Each row is a point on a landscape with many valleys, with its height.
A ball rolls from a point to the lowest of its 2 nearest points, and stops where none of them is lower. Distance is the straight distance between rows; heights are no part of it.
K_81 h=460: [106 124 116 122  99 123 138 148 158  93 129 135 109 136 159 136  77 100
 114 103 163  91 139 114 167]
K_889 h=479: [ 65 157 109  98 114 135 127 148 127 133 189 108 143 118 134  85 103  52
 151  84 166  95 178 135 156]
K_436 h=326: [125 160 109 159 162 175  74 123 148 110  66 130 139 121 128 116 172 110
 139 128 134  63 150 181  91]
K_986 h=644: [ 74 144 113 103 119 169 115 135 147 169 176  76 215 102  97  97 173  97
 152  97 140 124 146 152 117]
K_920 h=304: [156 160 127 166 172 162  87 100 144 105  37 143 119 133 129 125 164 137
 130 153 118  79 140 177  73]
K_823 h=688: [122 117 151 136 167  83 137  99 146 118 145 129 128 140 131 144  95 124
  98 145 141  98 167 115 127]
K_532 h=395: [144 140 122 102 188 143 108 103 125  87 104 127 113  86 122 100  87  92
 150 110 137  88 149 134 149]
K_48 h=373: [133 113 135 168 148  94 105 120 121 139 139 151  86 177 167  86 119 134
 125 182 116 111 136 152 131]
K_254 h=400: [123 115 121 167 129 100  88 138 110 147 152 148  79 186 186  48 119 102
 142 171 116 117 126 161 149]
K_855 h=581: [ 83 145  88 143  86 179 105 199 124 150 138 152 116 140 150 105 154 120
 154 133 153  97 136 181 127]
K_420 h=445: [112 123  90  81 103 163 144 153  93 141 156 150  91 108  61 117 133 140
 131  91 134 169 129 130 105]
K_336 h=616: [162  99 136 114 168  76 140  96  67 131 143 151  88 121 123 102  82 119
 147 131 107 185 128 102 134]
K_677 h=303: [185 131 157  93 163 133 122  95 177  96  76  73 170  62 107 172 118 122
 105  93 138 107 114  70 144]
K_120 h=721: [100  85 127 129 127 120 162 115 136 156 171 133 138 121  71 163 150 162
  79 101 138 142 158 105  75]
K_869 h=229: [203 131 131 134 123 157 120 128 107 119  60 140 105 116 167 129 149 180
 156 170  98 148  71 143 131]
K_224 h=305: [130 129 131 120 126 121 134 129  94 150 152 145  95 146 119 103 132 156
 147 162 101 169 110 151 121]
K_70 h=317: [169 107 154 100 177 121 137  85 169 105  95  90 170  77  85 180 110 130
  78  99 141 129 143  69 127]
K_226 h=315: [194 144 162  74 152 126 154  86 118 114  94 101 148  65 117 158 109 123
 133 108 114 180 100  71 161]
K_396 h=678: [142 114 159 142 161  63 144  95 133 118 136 129 128 152 147 143  88 127
 109 151 120 135 142 102 144]
K_324 h=160: [166 123 167 170 181 101 111  85 142 145  88 124 139 170 151 130 151 180
 124 211 102 108 139 150  96]
K_50 h=428: [121 127 161 171 170 109 123  96 163 151 128 123 155 174 126 154 168 169
  85 187 126  83 168 145  74]
K_219 h=320: [162 127 126 138 197 144 105  92 152  78  55 140 114 110 104 139 117 127
 102 117 143  72 163 127  99]
K_130 h=686: [117  93 115 124 110 150 152 126 131 152 138 142 124 123  60 162 165 178
  83 103 130 162 138 118  77]
K_471 h=153: [145 106 155 120 141 108 159 109 124 151 146 125 140 122  89 196 141 182
  84 140 115 177 126  98  97]
K_398 h=294: [166 143 144 120 191 141  98  95 161  91  61 105 144  96 125 138 123 122
 131 124 131  66 138 127 122]
K_540 h=200: [117 155 147 119 158 153  86 125 179 136 111  71 223 100 128 132 161  98
 152 126 141  81 125 150 131]
K_143 h=403: [137 120  86 121 112 190 114 149 132  97  83 145 101  95 102 140 145 137
 120  85 139 117 113 138 115]
K_487 h=632: [ 73 132  86 123 102 185 124 142 118 168 159 128 138 122  73  87 188 123
 136  93 138 128 166 166  73]
K_364 h=217: [ 93 146 117 125 143 168  82 154 172 132 127  89 210  93 140 116 165  88
 156  97 157  75 143 156 135]
K_315 h=551: [118 120 102 117 109 148 135 155 116 123 134 157  76 134 120 121 108 133
 125 121 148 122 130 140 133]
K_433 h=191: [113 157 152 109 144 135 116 108 160 144 139  75 196 120 126 131 140 103
 142 137 129 107 128 143 140]
K_410 h=610: [147  77 110 172 163  74 146 140  79 136 139 195  47 144 107 131 108 153
 103 164 131 133 136 118  97]
K_539 h=238: [130 132 135 152 204 107 103  95  87 139 144 155  85 143 113  62 133 116
 141 171 113 103 180 166 103]
K_387 h=355: [151 116 125 129 207 135 122  81 128  99  82 149 116 106  73 144 117 126
  99 114 138 104 176 123  85]
K_777 h=454: [ 69 163 100 121 102 140 110 174 120 132 177 131 125 133 164  74 109  62
 167 110 161  89 172 160 164]
K_577 h=363: [133 124 168 124 184 108 134  79 162 139 137  91 178 129 101 153 132 135
 100 151 128 104 158 119 108]
K_374 h=410: [116 139 125 100 175 122 116 105 143  90 132 115 124 101 132 104  73  71
 132 101 155  78 167 124 162]
K_733 h=414: [157 115 104 141 187 146 128 105 105  89  70 185  71 110  71 135 115 124
 101 114 144 117 163 133  81]
K_744 h=643: [172 100 132 122 155  88 154 110  82 114 135 157  88 114 114 143  83 141
 116 134 120 178 126  94 136]
K_183 h=645: [ 96 113 150 158 146  37 150 124  72 182 206 177 110 135 110 117 134 148
 121 171  80 149 129 105  62]
K_756 h=224: [194 107 134 124 101 107 142 120  79 122 105 147  89 145 171 105 107 137
 144 141  94 213  68  96 162]
K_206 h=377: [123 140 181 109 155 104 143  78 161 149 160  79 194 128 102 153 135 119
 113 140 125 134 135 111 124]
K_213 h=442: [102 135 163 167 110  80 129 117 142 161 170 124 142 194 168 122 148 148
 123 186 101 132 119 145 122]
K_480 h=219: [174  97 113 143 119 129 140 149 118  96  98 176  67 136 136 146  99 164
  99 152 139 133 105 119 134]
K_296 h=572: [ 78  94 149 144  72  80 186 151 142 150 189 155 111 156 127 175 115 147
  84 112 148 133 145  85 109]
K_770 h=485: [ 86 125 158 163  95  85 153 138 142 171 189 147 123 180 147 142 155 167
 103 173 120 121 133 136  98]
K_397 h=96: [134 134 130 108  75  93 171 136  77 108 151 139 104 156 124 130  95 118
 139  99 104 215  90  67 183]
K_749 h=340: [109 123  61 132 119 191 110 133 128 102  82 147 106  77  70  94 153  96
 127  46 150 119 152 155  85]
K_890 h=346: [ 88 169 175 129 120  73 147  95 122 139 181  88 184 174 131 104 128  77
 156 128  99 143 129 106 174]
K_220 h=118: [154 157 171 132 176 130 106  85 154 144  93  82 186 134 142 125 158 142
 150 184 106  99 131 156 117]
K_785 h=429: [104 135 106  95 139 153 114 133 144 104 132 111 136  90 124 115  97  81
 133  82 158  85 150 129 154]
K_643 h=518: [ 79 123 149 161  77 117 143 147 169 169 169 127 139 183 155 154 162 164
  97 163 141 101 144 143 103]
K_407 h=249: [130 144 126 107 136 166 109 126 139 125 106 106 154 102 118 137 143 130
 142 120 123 117 116 146 126]
K_692 h=573: [112  83 112 136 121 121 162 147 130 126 143 171  75 131 100 152 102 138
  84 106 171 108 166 106 107]
K_321 h=270: [132 130 117 124 137 157  88 142 190 100  87  82 185  82 136 151 146 110
 133  83 152  69 119 123 139]
K_954 h=662: [124  85 114 153 159  94 154 131 106 131 144 185  72 132  87 159 107 143
  86 129 155 105 173 113  86]
K_38 h=222: [207 133 137 108 126 143 132 113  99 115  70 133 109  96 169 121 132 162
 160 150  97 171  74 121 151]
K_416 h=137: [162 131 145 118  85  95 169 126  89 114 129 132 118 148 140 148 106 141
 124 123  99 222  80  66 179]
K_606 h=347: [140 131 162  92 113 130 160 107 141 159 149  85 176 112  91 176 155 162
 102 126 107 197 100  99 125]
K_376 h=148: [119 133 112 113  63 107 159 159 103 102 152 147  93 152 139 130  82 109
 133  99 128 176  98  95 180]
K_989 h=246: [182 117 121 148 104 146 111 149  98 137  85 149  92 148 178 104 145 170
 157 184  96 166  60 157 137]
K_187 h=770: [101 113 128 133 156  64 154 133  59 171 205 182  83 121  81 105 132 145
 132 152  98 152 143 114  63]
K_586 h=448: [ 86 166 154 131 146 109 119 107 161 135 173  88 179 145 149 102 119  68
 134 135 144  75 172 142 154]
K_502 h=478: [ 85 125 131 139  87  96 157 146 149 116 162 143 109 166 156 134  88  99
 110 113 161 103 156 110 159]
K_83 h=225: [162 136 127 121  90 159 133 148 119 133 102 133 119 127 144 157 148 181
 131 157 105 170  74 137 135]
K_439 h=666: [132  90  98 124  70 167 156 152 136 144 121 144 110 120  79 172 163 193
  74 100 134 178 110 108  98]
K_721 h=288: [157 150 132 157 197 144  92  90 129 108  61 143 110 132 128  99 142 132
 141 170 118  78 156 170  98]
K_925 h=640: [ 78 137  90 105 103 182 117 148 128 163 159 103 170 107  87 102 176 122
 151  90 132 140 140 157 100]
K_326 h=221: [ 92 129 104  98  57 127 162 172 114 124 171 146  93 140 126 128  90 105
 131  86 151 152 125 111 157]
K_527 h=275: [160  95 129 167  83  83 141 145 124 103 117 158  88 189 184 138  95 143
 103 157 121 161  85  99 167]
K_86 h=533: [135 101 131 136 140  96 160 131  90 152 158 169  90 130  85 166 129 172
 103 145 115 162 130 112  87]
K_8 h=730: [127  94 127 157 191  90 145 100 102 136 142 169 102 125  74 166 120 142
  88 136 141 106 182 111  70]
K_16 h=467: [115 105 166 174 140  40 147 108  96 178 181 158 124 160 135 141 142 170
 113 188  82 158 116 110  78]
K_96 h=532: [104 128 151 145 106 116 136 126 177 147 149 107 164 168 146 162 142 151
  97 156 140 105 136 135 121]
K_658 h=322: [105 154 129 144  80 111 127 155 153 106 125 115 152 168 188 136 104  99
 139 129 135 116 107 122 187]
K_719 h=390: [124 104  94 110 112 174 127 133 147 107 102 125 125  90  90 144 133 135
 103  73 145 124 135 118 120]
K_685 h=302: [117 160  94  80  76 149 133 176 102  97 142 125 129  99 142 126  94  85
 170  70 135 168  83 113 187]
K_192 h=484: [143  69 114 178 136  59 143 157  88 139 153 194  38 166 141 110  98 134
 101 159 131 137 121 111 117]
K_313 h=441: [ 81 156 102 123 118 160  96 174 136 127 145 130 142 120 161  96 125  80
 161 112 161  78 156 166 154]
K_152 h=510: [ 87 113 139 137  73  87 174 150 141 128 173 147 110 168 143 157 101 124
  98 113 150 130 139  95 142]
K_287 h=430: [ 84 142 136 125 155 120 116 112 173 120 158  98 160 125 143 108 104  65
 118 112 168  52 194 129 147]
K_318 h=557: [186  63 145 164 164  47 140  98  61 159 128 159  91 143 148 143 106 144
 119 163  92 189 110  84 108]
K_637 h=92: [159 106 114 123 133 141 146 139 103 116 115 167  76 123  96 150 118 165
 104 134 129 155 117 119 115]
K_593 h=271: [147 138 144 125 175 131 110 100 121 125 106 123 127 127 136 106 125 136
 148 163 112 119 137 150 130]
K_491 h=387: [153 153 135  95 201 156 107  82 108 107  90 117 128  80 103  96 120 101
 166 120 119 107 143 147 125]
K_786 h=578: [ 96  93  80 131  87 174 150 160 122 138 127 159  83 122  71 113 149 138
 107  78 160 130 157 136  85]
K_568 h=555: [113 103  85 122  72 169 120 178 180 112 112  91 186  63 126 148 158 133
 127  44 155 122 105 114 150]
K_952 h=350: [147  81 127 171 105  65 141 144 105 122 141 176  62 187 166 118  93 136
 105 157 123 157  97 106 146]
K_872 h=125: [162 155 166 127 184 143 115  74 122 154  85 107 161 124 123 114 164 153
 161 182  92 123 131 164 101]
K_913 h=313: [127 115 153 112 128  91 162 112 122 140 164 127 135 133 107 172 117 149
 100 129 119 169 123  98 121]
K_892 h=324: [145 138 150 111 114 114 134 122 176  93 107  93 158 121 147 170  94 111
 105 108 139 116 113  88 168]
K_822 h=185: [178 121 134 126  90 119 155 136 101 120 117 145  97 136 152 150 111 166
 118 146 108 201  73 102 154]
K_217 h=321: [147 100 158 145 161 100 155  98 129 158 132 129 150 136  90 204 156 193
  79 163 110 150 136 105  69]
K_238 h=449: [ 77 121  91  84  51 162 149 173 125 156 176 109 140 108 100 125 133 123
 135  68 148 166 125 124 132]
K_35 h=370: [106 113  87 116 135 179 119 115 141 114 106 123 136  85  73 111 143 114
 114  66 145 111 160 138 102]
K_319 h=405: [ 86 146 123 123 166 154  99 117 167 124 141  91 179 104 129  94 130  64
 130 101 165  42 193 150 134]
K_819 h=150: [130  89 159 182 147  49 114 113  94 168 166 163  90 184 165  93 135 138
 121 184  87 151 114 123  99]
K_232 h=596: [ 99 152 127 170 111 126  97 156 138 152 150 133 130 178 185  93 151 126
 139 184 127  86 143 184 140]
K_177 h=566: [ 99 118  83 146  99 190 105 159 160 125  96 122 151 108 116 126 174 133
 123  86 152  97 138 154 105]
K_781 h=301: [172 126 134 130 114 134 124 138 161  83  79 126 120 125 165 171 105 155
 102 136 136 105  97 107 146]
K_700 h=667: [170 100 150 142 151  67 151 104 104 117 124 142 113 142 144 152  88 141
 111 145 115 169 124  86 146]
K_385 h=260: [124 138 137 110 160 142 123 103 128 131 128 118 135 122 106 124 128 130
 132 139 123 120 142 144 118]
K_894 h=342: [ 93 139 109 142  42 125 145 183 134 129 151 145 110 175 174 132 109 117
 134 124 143 135 105 133 172]
K_432 h=374: [104 156 119  71  86 154 138 149 113 152 167  93 165 105 105 131 136 117
 155  96 116 188  97 132 142]
K_878 h=404: [104 138 103  64  80 158 147 155 103 148 174 116 123 106  83 129 132 132
 139  85 125 189 108 124 127]
K_701 h=386: [ 60 148 107 107  51 139 147 178 123 154 196 121 131 146 136 109 127  95
 153  93 151 134 145 136 141]
K_163 h=329: [ 94 134 122 149  54 122 137 176 167 122 130 130 134 173 188 153 113 120
 117 133 155 102 119 131 163]
K_729 h=323: [189 140 147  82 118 147 161 114 123 111 100 109 132  73 123 182 123 151
 106 106 118 200  81  60 154]
K_898 h=384: [114 118 135 126 137 103 146 128  94 154 173 161  93 140 100 124 131 154
 126 149 116 152 135 135 100]
K_688 h=584: [143 142 123  83 155 119 126 108  65 133 149 132  95 108 114  60  97 104
 187 123 101 178 124 134 142]
K_591 h=418: [152 143 107 125 111 184  97 178 128 105  86 131 133  94 156 152 159 145
 166 107 125 121  74 151 136]
K_112 h=361: [ 99 150 121 126 174 158 104 106 136 128 133 123 137 121 106  97 144  99
 130 126 140  73 180 163 111]
K_388 h=212: [202 129 116 101 141 158 122 118  74 107  80 150  82  84 144  91 118 144
 176 134 101 161  83 133 145]
K_711 h=446: [102 129 154 162 157  99 129 107 146 153 164 132 134 168 135 128 152 150
 101 178 126  85 170 147  91]
K_325 h=695: [120 102 131 123 150  68 164 126  60 164 193 172  95 110  68 153 122 158
 118 135 102 174 133  94  69]
K_801 h=236: [184 102 139 137 106  94 141 116  97  96 100 142  99 159 177 115  87 117
 127 129 106 188  83  76 179]
K_185 h=311: [134 162 106  97  76 135 130 165  86 103 129 127 124 122 159 105  98  94
 185  97 110 186  71 117 192]
K_547 h=316: [118 163 126 124 103 125 111 155 132 108 118 114 159 133 183 120 107  87
 171 121 122 129  95 137 186]
K_137 h=447: [ 96 119 108 105 107 139 136 144 160  95 132 119 125 103 139 132  75  77
 117  69 181  84 159 105 167]
K_104 h=237: [ 99 136 107 143 133 171  81 163 185 129 105  87 228  84 125 118 197 110
 156  77 150  88 130 157 121]
K_929 h=354: [101 175 162 107 134 102 137  96 115 152 175  80 184 142 124  97 127  84
 174 139 104 154 121 135 156]
K_796 h=144: [103 162 149 142 118 126 114 127 129 171 161 103 165 167 157 110 169 142
 159 188 101 136 114 178 125]
K_178 h=223: [171 146 121 107 164 170 110 115  88 110  77 140 101  85 122  99 129 133
 177 129 104 134 108 151 127]
K_747 h=360: [ 67 145  99 123  34 145 141 204 126 149 171 135 123 155 162 125 124 106
 154 106 158 140 121 141 156]
K_535 h=366: [138 140 161 133 159  76 118  84 131 100 115 100 151 154 170  87  84  66
 155 130 116 121 131 103 188]
K_981 h=309: [199 145 171  81 160 116 142  83 154 100  80  82 162  66 125 166 104 112
 126 106 127 138 107  65 162]
K_768 h=511: [ 85  87 103 127  78 153 154 159 153 131 147 137  97 122 113 128 112 121
  99  79 180 101 169 114 117]
K_899 h=552: [130 101  89 114  72 170 132 152 174 114 109  83 176  52 101 154 162 150
 105  49 139 152 102  97 150]
K_413 h=697: [151  92 135 149 201  73 146  97  86 134 138 159  99 117  93 159 104 149
 107 152 120 133 162 104  91]
K_482 h=136: [114 161 137 127 141 155 110 120 118 168 138 110 158 145 128 109 178 150
 159 176 101 136 121 181 107]
K_363 h=325: [122 105 165 183 156  57 132 109 118 167 168 153 117 173 147 127 146 169
 110 197  97 128 135 133  89]
K_19 h=248: [183 109 130 150  89 103 140 138 128  80  91 145  98 157 191 143  88 141
 108 146 122 160  75  89 176]
K_76 h=777: [106  94 135 112 140  95 169 111 105 159 190 138 135 104  62 174 131 151
  92 101 125 160 154  87  75]
K_475 h=314: [121 173 125 114  94 125 115 163 100 103 122 113 167 132 178 103 110  69
 204  99 110 161  78 119 207]
K_592 h=615: [ 75 117  84 145  77 182 137 164 122 165 142 148 102 133  78  93 183 130
 123  95 155 126 167 160  66]
K_702 h=319: [141 113 105  94 121 138 154 146  79 132 151 166  66 114  70 131 118 155
 124 118 126 180 117 122 110]
K_983 h=426: [105 144 146 168  99  93 112 130 131 150 156 116 143 195 192  97 138 119
 146 176 102 136 109 152 156]
K_249 h=254: [126 126 121 133 127 160  88 148 195 120  93  69 222  75 123 149 179 121
 142  82 143  91 109 129 133]
K_273 h=279: [107 135  92  80  48 152 153 178 120 109 150 130 117 108 127 145  94 103
 132  62 148 168 100 100 170]
K_451 h=239: [151 134 124 114 126 167 121 132 123 122  95 132 119 114 117 146 141 161
 132 139 113 142 102 143 118]
K_999 h=130: [138 164 153 126 160 167 112  91 121 164  99 105 169 131 105 123 191 162
 158 177  89 138 122 177  83]
K_947 h=318: [126 109 117 155  99 139 128 157 165 112 106 148  99 158 159 151 117 151
  96 146 158  78 136 135 128]
K_667 h=362: [131 154 181 146 157  63 123  76 152 117 119  77 188 170 160 100 102  66
 150 147 114 109 137 101 187]
K_636 h=627: [ 86  79 128 140  63 120 176 164 148 153 170 151  98 148 116 165 130 159
  81 109 162 128 150 101 100]
K_182 h=176: [ 95 147 141 115 118 124 130 122 153 140 159 100 162 139 136 131 123 109
 128 129 137 116 139 139 143]
K_67 h=265: [173 101 107 163 109 140 129 161 140  84  71 174  67 150 155 150 111 172
  96 162 146  99  99 126 130]
K_435 h=364: [100 162 144  86 108 125 144 117 115 153 179  91 168 126 106 123 132 108
 155 118 109 174 112 130 141]
K_455 h=381: [111 137 168 105 110  98 165 106 126 159 178 103 163 138 104 163 138 146
 115 130 106 185 112 106 123]
K_901 h=156: [ 90 159 138 124 101 129 128 138 134 159 172 104 162 154 143 126 148 128
 149 149 119 137 120 158 135]
K_810 h=310: [121 130 120 133 182 128 124 108  87 136 145 165  84 130  78  91 133 127
 133 143 125 116 171 154  88]
K_936 h=341: [144 108 149 109 186 117 135  83 154 119 117 101 165 102  83 164 118 132
  87 118 139 117 160  99 108]
K_155 h=520: [119 100 114 131 109 113 152 149 130 114 147 166  73 144 129 140  83 132
  99 122 160 115 143 115 138]
K_280 h=375: [147 122 114 129 174 144 125 109  99 112 103 170  80 120  82 117 119 138
 121 131 127 126 150 142  99]
K_485 h=332: [157 123 144  90 106 147 154 120 142 129 122 100 147  93 102 189 142 166
  88 110 118 195  92  78 135]
K_157 h=589: [ 74 154 110 158  92 154 104 183 136 160 165 137 132 161 173  96 158 110
 146 156 154  78 166 185 133]
K_555 h=134: [173 138 178 152 185 103 109  79 166 137  72  96 168 155 152 137 144 167
 123 200 113  87 140 139 107]
K_864 h=331: [118 148 160 110 112 102 147 112 166 107 133  82 182 136 130 160  96  84
 114 103 138 125 120  86 182]
K_802 h=345: [106 160 104 144 165 177  88 118 125 126 102 138 125 124 105  92 162 101
 139 127 133  81 170 183  92]
K_969 h=240: [173 130 145 116 103 153 140 129 145 132  93 114 143 119 134 189 158 194
 101 152 108 171  81 111 123]
K_207 h=339: [100 169 166 120 107  93 148 108 144 120 146  80 194 161 133 136 113  74
 147 117 120 137 117  97 195]
K_276 h=233: [154 155 104 129 158 184 100 122  98 102  65 157  90 100 104 107 149 122
 158 122 117 118 119 168  96]
K_431 h=186: [143 139 155 165 173 126 103  93 129 154 105 128 132 168 143 104 169 165
 140 207  95 109 142 177  95]
K_776 h=523: [116 105  68 102  88 179 151 172  97 125 127 172  59 108  62 112 128 130
 119  76 154 147 134 129 102]
K_367 h=312: [142 125 139 129 102 118 138 135 174 102 108 116 138 146 160 176 101 142
  88 130 145 112 114 105 151]
K_789 h=595: [146 132 147  93 183  93 139  82  68 143 157 129 113 110 107  77  98 112
 169 130  97 179 139 122 130]
K_59 h=283: [175 156 154 125 177 136  92 102 150 107  63  94 160 101 160 126 132 123
 166 146 116  77 115 141 139]
K_858 h=633: [174  74 138 160 193  43 142  88  65 145 140 157  91 121 125 147  88 135
 121 159 103 159 138  91 105]
K_223 h=356: [ 95 153 176 145 141  55 138  83 130 116 162  91 175 183 144  94 107  60
 148 125 109 117 145  88 191]
K_830 h=576: [145 140 121  80 139 131 134 119  90 107 138 133  97  95 111 102  80 107
 156 107 119 165 120 117 158]
K_158 h=272: [163 121 119 127 107 137 123 143  78 147 121 151  80 143 143  91 133 162
 162 166  95 188  77 153 134]
K_354 h=427: [ 91 151 113 133 143 157  88 147 159 122 125 113 155 123 155 107 133  88
 140 123 161  48 170 162 138]
K_827 h=344: [127 124 123 160 130 127 115 138 143 125 118 149  98 162 153 121 126 148
 117 173 135  90 141 156 125]
K_392 h=652: [106  79 112 140  54 150 164 163 154 151 135 143 105 146 107 173 152 183
  77 113 151 143 128 116 100]
K_129 h=574: [ 84 128  91 152  88 187 108 176 142 148 120 142 125 139 131 115 174 128
 132 120 157  92 153 172 102]
K_874 h=550: [133 114 115  95 101 163 130 132 167 116 115  81 175  72 100 159 140 131
 106  74 136 144 107  97 145]
K_979 h=382: [106 139 130 121 177 151  98  97 171 121 119  90 181 107 108 112 142  92
 121 114 148  57 176 144 116]
K_641 h=571: [118 150 114  86 119 147 126 141 109 117 145 122 123 104 125 112 101 104
 160 105 127 150 112 135 157]
K_39 h=463: [ 84 176 143 141 136  98 103 126 109 157 200 106 154 163 166  52 139  76
 168 155 108 113 156 166 149]
K_870 h=462: [ 83 146 156 156 130 116 131 119 152 168 189 115 151 167 142 112 164 130
 112 165 129  77 173 158 102]
K_146 h=481: [ 88 105  91 102  71 166 142 165 146 133 148 117 130 105 111 130 121 120
 120  67 163 127 141 121 134]
K_311 h=547: [141 117 118 114  91 160 126 147 176 111 101  96 161  99 130 179 141 148
  99  98 139 126  95 102 141]
K_737 h=202: [206 120 114 107 143 141 117 121  82  81  77 146  76  82 172  88  91 114
 177 116 111 145  79 115 166]
K_382 h=560: [100 110  85 131  99 175 113 153 172 122 110  93 185  76 107 126 168 127
 128  60 146 107 133 133 128]
K_442 h=205: [140 138 149 167 198 115  98  87 101 151 124 145 112 156 131  69 159 142
 144 198  98 107 166 177  94]
K_267 h=545: [120 127 139 117  73 136 140 141 188 131 125  81 188 128 137 186 140 138
  95 110 137 142  99 102 151]
K_656 h=379: [152 137 136 109 204 149 116  75 121 109  83 124 133  92  79 123 128 122
 127 120 122 110 157 134  98]
K_824 h=401: [147 112 164 160 169 105 134  93 153 149 111 125 151 162 112 185 158 193
  81 185 118 117 148 127  74]
K_497 h=456: [ 81 171 141 144 127 115 109 130 142 148 180 102 164 159 170  90 139  84
 150 155 132  88 160 170 148]
K_222 h=565: [135 138  96 104 103 163 122 164  99 115 124 148  90 111 128 114 113 130
 155 123 127 147  98 145 147]
K_359 h=278: [157 153 135 136 181 150  89 107 133 112  71 118 133 115 151 107 139 131
 165 157 113  85 127 164 123]
K_903 h=297: [126 137  78 143 138 183 108 126 120 102  71 175  77 105  74 106 149 102
 119  86 147 113 150 167  71]
K_583 h=187: [140 152 101 109 148 150  90 150  95  97 113 140 107  93 163  77 101  91
 197 116 124 115 106 157 168]
K_622 h=371: [158 133 150 121 191  86 107  80 132  86  98 109 130 122 169  79  64  64
 154 126 128 100 141 111 181]
K_630 h=540: [106 128 145 128  78 137 141 136 183 160 145  88 187 154 133 179 162 158
  99 138 127 139 108 127 124]
K_975 h=293: [153 111 118 165  95 128 125 161 159 104  90 154  96 167 179 151 112 171
  98 172 140  99 100 134 142]
K_251 h=412: [125 133  86 119  98 192 104 183 132 112 101 142 125 100 133 140 152 132
 148  90 139 116  97 148 128]
K_212 h=419: [110 135 144 171 120  86  81 125 118 146 153 121 126 205 207  56 131  85
 153 170 103 122 123 154 160]
K_873 h=289: [181 117 110 146 112 160 117 155 149  71  61 153  88 121 158 166 125 168
 104 134 142  90  89 120 128]
K_503 h=194: [169 129 119 118 151 131  99 120  98  97  92 135  98 109 178  72  92  95
 179 130 113 129 102 138 168]
K_714 h=258: [161 143  92 133 153 185 110 114 108  89  51 176  71  96  77 120 148 119
 129  97 129 132 123 159  70]
K_633 h=409: [151  74 142 170 148  47 134 122  64 173 160 176  79 158 142 114 120 149
 123 170  88 180 101 103  92]
K_808 h=290: [152 120 131 111 150 146 108 114 189  90  81  83 164  81 118 160 123 120
 104  84 150  79 125  97 136]
K_338 h=421: [162 156 134 120 105 168 101 174 136 121  88 110 164  98 177 164 168 150
 177 127 112 141  55 144 148]

Call two points neighbours if one is among the 2 nearest of the other. Go from one point of each pair to the other, from neighbour to neighbour, staying as low as possible. Name the highest point that can't be avoided.
K_220 and K_819 => K_8
K_583 and K_220 => K_338
K_220 and K_83 => K_485
K_677 and K_471 => K_455

Where does a ball stop that starts at each point below?
K_855 => K_637
K_894 => K_397
K_700 => K_155
K_321 => K_220
K_206 => K_220
K_192 => K_397
K_986 => K_220
K_630 => K_637
K_719 => K_583
K_898 => K_583
K_39 => K_637

For each start below, name every point that the ball comes to, in order.
K_808 => K_321 > K_249 > K_104 > K_364 > K_540 > K_433 > K_182 > K_901 > K_796 > K_482 > K_999 > K_872 > K_220
K_747 => K_894 > K_163 > K_658 > K_547 > K_475 > K_185 > K_685 > K_273 > K_326 > K_376 > K_397
K_396 => K_700 > K_744 > K_336 > K_789 > K_688 > K_830 > K_641 > K_222 > K_315 > K_155
K_410 => K_192 > K_952 > K_527 > K_19 > K_801 > K_756 > K_822 > K_416 > K_397
K_157 => K_855 > K_129 > K_177 > K_382 > K_568 > K_899 > K_874 > K_311 > K_267 > K_630 > K_96 > K_643 > K_770 > K_213 > K_983 > K_212 > K_254 > K_48 > K_827 > K_947 > K_975 > K_67 > K_480 > K_637
